Each row is a point on a landscape with many peaks, with its height.
A climber steps from a point to the highest of its 6 nearest points, and stops where none of them is higher. Distance is the straight distance between rows; heights are no part of it.
Fos h=5.03: 25,5,-12,26,5,13,7,21,-12,-25,2,2,-18,2,-29,-3,35,-35,5,11,-27,11
sakiv h=3.69: -29,25,-1,-15,20,-9,14,10,-6,12,-10,-1,-18,24,42,22,-47,28,5,-17,19,-29
moveb h=6.11: 34,12,-8,26,8,10,7,18,-12,-11,-7,-12,-4,-7,-22,-11,35,-48,-13,13,-25,24
tor h=6.01: 25,3,-10,31,11,6,-2,21,-5,-16,2,-7,-14,-6,-31,-9,39,-32,-1,12,-35,11
Vivan h=4.93: 81,-1,23,28,16,14,13,12,-25,3,8,0,12,-33,-22,-25,47,-65,-6,12,-1,36
Vibi h=6.00: -7,-18,-23,-47,0,-18,15,-12,53,30,-2,-8,-25,11,18,-11,-55,27,-23,3,6,-34
fove h=6.07: -3,-35,-8,-45,-2,-1,-14,-40,34,5,-1,5,18,-19,-19,-1,-10,13,16,-6,12,14
lazop h=4.49: -18,-38,-14,-20,-10,0,-19,-37,28,4,-14,14,26,-34,-21,-8,-1,3,11,-4,6,7
seriv h=3.11: 37,-30,40,41,-12,-1,-9,-19,-7,-19,-7,24,48,-16,-19,-53,10,-40,-36,32,15,37
fov h=5.16: -43,-20,-28,-37,-9,-8,-12,5,37,26,-8,-5,-34,24,44,-5,-61,37,-27,2,-8,-43
Pitad h=3.61: -13,67,13,7,-11,8,0,23,-35,23,28,-8,-6,32,24,41,-1,33,16,-16,5,-7
kize h=4.25: -4,-35,-9,-41,-12,-3,2,-40,43,15,-11,11,18,-23,-23,-11,-19,5,-4,-4,34,2
nalob h=4.78: -19,-34,-5,4,-14,-10,-29,-48,20,-5,-27,11,32,-36,-40,-21,1,-9,9,9,-8,17
Zopo h=7.74: 16,0,6,-32,9,1,1,-15,8,6,12,-4,-15,14,12,29,-20,31,13,-16,9,-3
Lelit h=5.05: -47,76,2,2,2,-3,0,44,-36,23,22,-1,1,30,31,24,-20,23,29,-38,15,-22
Beg h=7.83: 12,0,-9,28,2,2,-6,7,-6,-19,2,-8,-6,-3,-34,-26,36,-34,-4,11,-30,16
bokuf h=3.00: 13,-2,-22,19,1,21,4,16,-7,-29,9,-5,-28,0,-30,10,36,-28,18,21,-31,4
Bopu h=3.75: 76,2,23,33,21,3,19,15,-38,4,8,10,30,-39,-18,-8,64,-58,-3,5,-5,41
Befud h=3.91: 32,-61,34,44,-7,-6,-19,-51,-1,-47,-25,23,56,-19,-2,-62,-8,-15,-34,31,-2,39
mela h=7.41: 10,-11,-1,5,-5,8,5,2,-4,-25,18,-4,-16,9,-18,29,22,10,20,7,-24,5
Nugem h=5.52: 29,-8,4,30,6,-9,-9,-6,-2,-11,-5,-5,18,-12,-32,-47,31,-40,-26,20,-14,27
zas h=7.00: 65,14,-5,34,28,14,15,18,-12,-11,-6,-6,-10,-12,-21,-5,40,-50,-2,-3,-16,19
dobo h=1.55: 1,27,20,0,-10,13,14,5,-23,-9,21,-11,-7,23,8,50,25,37,9,3,-3,-5
golam h=0.53: 0,23,17,23,-22,9,25,30,-30,-16,20,-3,-13,22,-8,50,42,19,1,-2,-10,-18
tati h=4.89: 16,-19,12,38,-8,-8,-12,-16,-6,-19,-13,4,33,-17,-32,-58,18,-31,-24,30,-9,37
nutu h=7.24: 2,-23,3,-40,-3,2,-7,-25,19,0,7,2,-2,-9,-13,26,-5,19,27,-6,0,1
gusiv h=5.61: 34,-4,5,32,0,0,5,7,-9,-11,0,3,12,-16,-28,-44,30,-48,-12,10,-28,32
Kam h=2.56: 4,41,24,15,-15,14,12,12,-28,-3,26,-14,-9,29,10,50,14,46,8,-8,-5,4
deme h=3.88: 37,-48,28,55,-10,3,-13,-21,-5,-33,-5,30,53,-20,-9,-63,9,-33,-32,44,9,39
Dibes h=2.14: 55,-13,18,38,-5,1,2,8,-20,-4,11,5,34,-25,-26,-39,34,-55,-33,22,1,47
mubo h=6.99: -55,43,-6,-5,4,-8,1,37,-21,21,0,8,-11,17,42,19,-48,26,11,-42,36,-45
gevim h=4.58: -77,22,-4,-14,-16,0,8,40,-14,22,-13,8,-23,13,45,24,-36,26,-3,-36,40,-64
gal h=5.43: -21,-11,-27,-37,-9,-20,-2,3,49,29,-2,-10,-36,18,37,-7,-68,32,-24,4,-2,-44
disu h=5.00: -2,-26,-4,-4,-2,7,-10,-10,-8,-20,4,-7,-3,-8,-24,9,28,-4,13,6,-22,7
dav h=6.58: 1,16,-5,-30,19,-5,15,2,11,13,-1,-10,-31,25,41,19,-32,29,3,-12,15,-17
Loz h=2.69: 8,-12,-9,-5,-4,7,-4,2,-1,-15,15,0,-13,5,-24,13,25,2,24,10,-27,10
Supa h=1.65: 10,7,19,-2,-14,20,-3,1,-19,-14,20,-6,-12,19,4,50,22,33,12,4,-8,-6
Nizi h=5.65: 0,-17,-13,10,2,3,-4,0,2,-18,8,-11,-3,-5,-36,-7,29,-17,20,10,-34,13
Fesi h=4.35: 53,5,13,33,6,-3,14,1,-14,-10,5,-2,18,-15,-33,-43,39,-48,-22,25,-7,43
Seba h=4.45: -34,72,6,6,-1,-2,-2,28,-28,23,21,-10,0,24,42,31,-23,26,20,-34,18,-21
gifo h=5.73: -21,-36,-8,-9,-6,-8,-23,-33,18,3,-16,10,18,-26,-34,-11,16,-8,20,8,-15,17
kef h=7.42: -8,59,19,3,-4,7,0,14,-29,10,21,-8,-2,35,20,44,-6,36,8,-14,15,-13
fugu h=1.59: 7,-8,1,19,-7,12,13,7,-13,-33,19,-11,-25,16,-19,24,39,-7,17,11,-28,0
dumu h=5.63: -53,-14,-33,-30,-23,4,-4,18,24,26,-8,11,-46,33,48,8,-58,46,-10,0,11,-56
riva h=7.02: 1,-27,-2,-44,-9,-2,-6,-36,41,11,-3,5,6,-14,-3,1,-12,12,14,-14,23,-1
beke h=7.76: -1,-26,-6,-17,-13,-7,-10,-21,11,-13,2,4,9,-17,-25,12,15,-1,21,-2,-16,9
mesi h=5.32: -11,-25,8,25,-1,-8,-23,-39,9,-8,-24,-2,45,-22,-23,-41,10,-20,-16,19,-6,31
fimet h=1.44: 2,26,22,-10,-5,5,5,-5,-20,4,15,-12,-13,34,18,44,3,40,20,-1,7,-4
popef h=3.62: 38,19,-22,34,17,19,21,28,-14,-23,0,-8,-28,2,-24,17,44,-42,9,6,-18,10
mudi h=2.88: 0,-14,6,-8,-11,5,-5,-5,5,-20,18,-1,-9,0,-16,28,22,19,24,3,-19,7
Fak h=7.35: 17,-21,-9,-51,-10,-9,16,-24,37,9,1,-8,0,-4,5,3,-34,11,-5,-10,17,-1
vamok h=5.83: -17,-25,-1,7,9,-8,-11,-24,9,-13,-12,-3,18,-18,-37,-22,25,-16,8,16,-28,22
vokir h=5.40: 67,0,15,29,19,4,10,14,-17,0,4,-5,19,-30,-27,-32,36,-58,-17,7,-14,32
pim h=3.70: 24,23,-1,38,2,21,17,33,-18,-26,-1,6,-38,8,-20,35,48,-21,6,8,-17,-9
migak h=7.04: -11,-39,-13,-38,-4,-3,-14,-44,30,9,-13,16,18,-29,-24,-9,-1,-3,7,-7,13,1
pem h=3.19: 35,-25,21,32,-8,-5,-8,-13,-7,-13,-1,13,38,-12,-32,-46,22,-46,-30,35,8,42
rimot h=5.50: -16,-28,-6,15,4,-6,-30,-23,15,-3,-22,-5,28,-15,-31,-35,10,-15,-3,10,-18,28
sobi h=7.90: 15,3,1,-50,9,-9,9,-13,38,17,10,-11,-16,10,30,5,-41,20,-13,-10,13,-16
Sulef h=5.54: -64,46,-9,-13,-3,-9,6,42,-17,21,1,11,-12,17,41,18,-34,26,7,-35,29,-53
gofan h=5.92: -11,-18,-14,0,4,-1,-14,-15,2,-22,-6,-6,6,-16,-30,-11,19,-19,16,16,-28,14
dutam h=4.99: -61,18,-16,-19,-21,-5,7,32,4,20,-10,5,-41,26,60,19,-48,34,-10,-15,30,-59
nikot h=7.25: 57,6,0,26,16,2,15,24,-15,-6,-3,-3,-4,-14,-19,-21,44,-65,-11,8,-18,28
Fepok h=3.78: -22,-40,-13,-3,-10,2,-17,-52,29,7,-31,13,32,-40,-25,-15,-2,-8,3,3,4,14
ramu h=8.38: 14,-2,5,-34,13,1,6,-12,12,20,10,-8,-6,10,22,22,-24,27,7,-10,10,-1
boti h=1.80: -11,52,19,-3,0,1,5,10,-25,14,7,-6,-6,24,33,37,-18,32,17,-8,10,-7
Bos h=4.00: 36,-14,12,34,4,-3,-1,-8,-2,-5,3,2,31,-17,-36,-48,29,-43,-25,25,4,42
diba h=5.33: -73,50,-7,-17,-1,-16,12,48,-27,18,12,6,-20,12,42,19,-21,24,11,-42,30,-66
Bil h=1.25: -8,38,7,-15,9,-2,8,3,-16,18,8,-3,-13,25,45,32,-36,39,15,-16,19,-11
zus h=8.19: 26,9,-10,29,8,21,16,28,-8,-32,6,-3,-32,-6,-24,20,48,-32,5,11,-20,-5
pirog h=5.82: -1,-19,-4,32,5,-7,-4,-8,2,-19,-7,-1,15,-15,-42,-44,28,-34,-9,17,-23,31
rizag h=5.02: 2,-37,-4,-46,-14,-1,9,-36,46,5,2,6,11,-12,-9,-6,-27,10,-9,-11,24,-4
nuna h=8.35: 69,17,-2,32,29,13,13,21,-19,-10,-3,-5,-6,-16,-21,-10,40,-55,-4,-2,-14,26
sif h=4.85: -21,-41,-1,13,1,-11,-24,-40,20,-5,-37,9,47,-29,-16,-27,0,-12,1,15,2,26
zopu h=6.35: -9,-35,0,-17,3,-1,-17,-30,21,3,1,7,7,-19,-26,5,12,6,21,-5,-10,13
vitim h=6.41: 4,-14,2,-36,3,1,1,-20,2,-5,16,-6,-15,6,1,25,-3,24,22,-5,2,2
deg h=5.17: -51,66,-11,2,-1,-2,-5,56,-31,25,15,1,2,22,38,28,-23,17,24,-40,28,-30
kov h=7.57: 7,13,19,-11,5,11,11,-4,-9,-10,17,-6,-8,24,14,44,6,39,15,-6,-8,1
davu h=6.48: 28,0,-6,20,11,-1,-4,10,0,-13,-6,-10,0,-18,-31,-31,35,-48,-15,17,-33,30
fega h=1.40: -30,37,-4,-5,7,-10,1,14,-15,12,-8,-6,-14,20,42,18,-39,36,10,-24,30,-25
situs h=6.42: 3,-27,5,-33,4,9,-9,-26,10,-2,6,0,-4,-16,-12,22,9,15,19,-8,-12,6
Ropur h=4.37: 20,-44,26,39,-6,-10,-21,-34,-5,-28,-22,15,46,-13,-11,-56,1,-17,-33,31,2,35
geko h=5.14: -54,-17,-40,-42,-27,1,-14,3,29,25,-1,2,-42,31,42,2,-55,45,-22,9,-2,-48
kepo h=7.09: -16,7,-16,-28,4,-5,9,10,21,21,-6,-9,-31,17,45,5,-48,29,-17,-3,12,-39
kebag h=4.82: -12,-45,5,32,-7,-11,-19,-52,9,-10,-47,10,43,-29,-12,-47,-5,-8,-22,24,-12,34
zinul h=4.61: 81,13,17,24,29,18,23,16,-26,6,1,2,5,-32,-26,4,66,-52,2,5,-13,37
Govul h=6.36: -39,7,-33,-27,-9,-5,0,11,25,25,-14,-8,-28,26,45,-5,-60,25,-23,-1,3,-47
toti h=5.91: -4,-18,-1,19,-1,0,-22,-11,9,-14,-13,1,21,-17,-40,-31,20,-32,0,11,-19,19
zeni h=6.50: -1,-13,-9,15,4,-2,-14,-8,4,-17,-1,-7,10,-5,-37,-24,37,-24,6,10,-33,21
lizuv h=5.97: 6,2,7,-22,7,8,9,-14,1,8,9,-14,-10,18,27,35,-10,35,15,-13,4,-7
Deluk h=5.27: -66,65,-6,-13,7,-7,8,59,-42,17,22,4,6,10,33,30,-22,25,24,-50,25,-54
logoz h=7.49: -5,3,-13,-33,2,-10,10,-1,37,13,-8,-10,-34,17,35,2,-52,30,-12,-6,9,-30
Miv h=4.10: -61,22,-18,-16,-1,-6,8,31,-7,26,-5,11,-27,22,49,14,-50,41,-4,-27,26,-61
Nep h=5.22: -56,78,-12,-6,-2,4,2,59,-41,19,24,3,5,22,32,21,-15,23,32,-47,22,-36
lusif h=6.16: -49,-1,-20,-17,-4,-7,4,21,18,20,-12,2,-41,25,53,13,-54,36,-19,-10,10,-50
dadon h=2.03: -36,53,12,-4,6,-9,-6,18,-19,19,5,-7,-5,20,42,30,-32,35,22,-20,21,-30
dumeb h=4.12: -40,15,-10,-7,-4,-2,3,29,6,8,-4,10,-32,18,51,20,-50,37,7,-10,28,-42
bemiz h=4.98: 3,15,10,-25,12,-2,14,-5,-5,17,3,-12,-19,29,38,32,-32,41,5,-12,15,4
bom h=3.83: 72,-1,25,30,2,8,14,15,-20,-1,7,3,31,-33,-26,-33,45,-61,-18,10,6,39
Gipeb h=3.92: -56,34,-12,-16,-3,-8,6,34,-7,21,-14,-1,-25,22,48,22,-45,32,2,-19,33,-53
demot h=4.83: 5,-28,12,43,7,-19,-12,-31,-3,-15,-20,2,41,-16,-19,-49,10,-28,-35,28,-5,42
fepil h=7.88: 17,-28,0,-44,-2,0,5,-26,21,9,13,-1,-1,2,2,19,-10,24,6,-9,8,-4
nales h=7.03: 10,-26,-3,-54,1,-9,15,-26,53,21,1,3,-7,1,9,-3,-37,22,-15,-3,23,-23
kebov h=4.02: 24,-31,27,39,-1,7,-13,-14,-11,-31,-12,14,48,-18,-22,-55,12,-31,-34,38,-2,41

Where does a climber stop that starts at each point below?
Befud: Beg
kebag: Beg
fov: ramu
geko: ramu
dumu: ramu
dutam: ramu

Call two points neighbours if one is among the 6 nearest of the other. Go from one point of each pair to the other, from neighbour to neighbour, staying as high as possible. Name the lowest point that can't be avoided.
Beg / ramu: gofan
beke / mela: Nizi
nuna / kef: Seba
mubo / mela: gevim
zus / nuna: tor
ramu / migak: riva
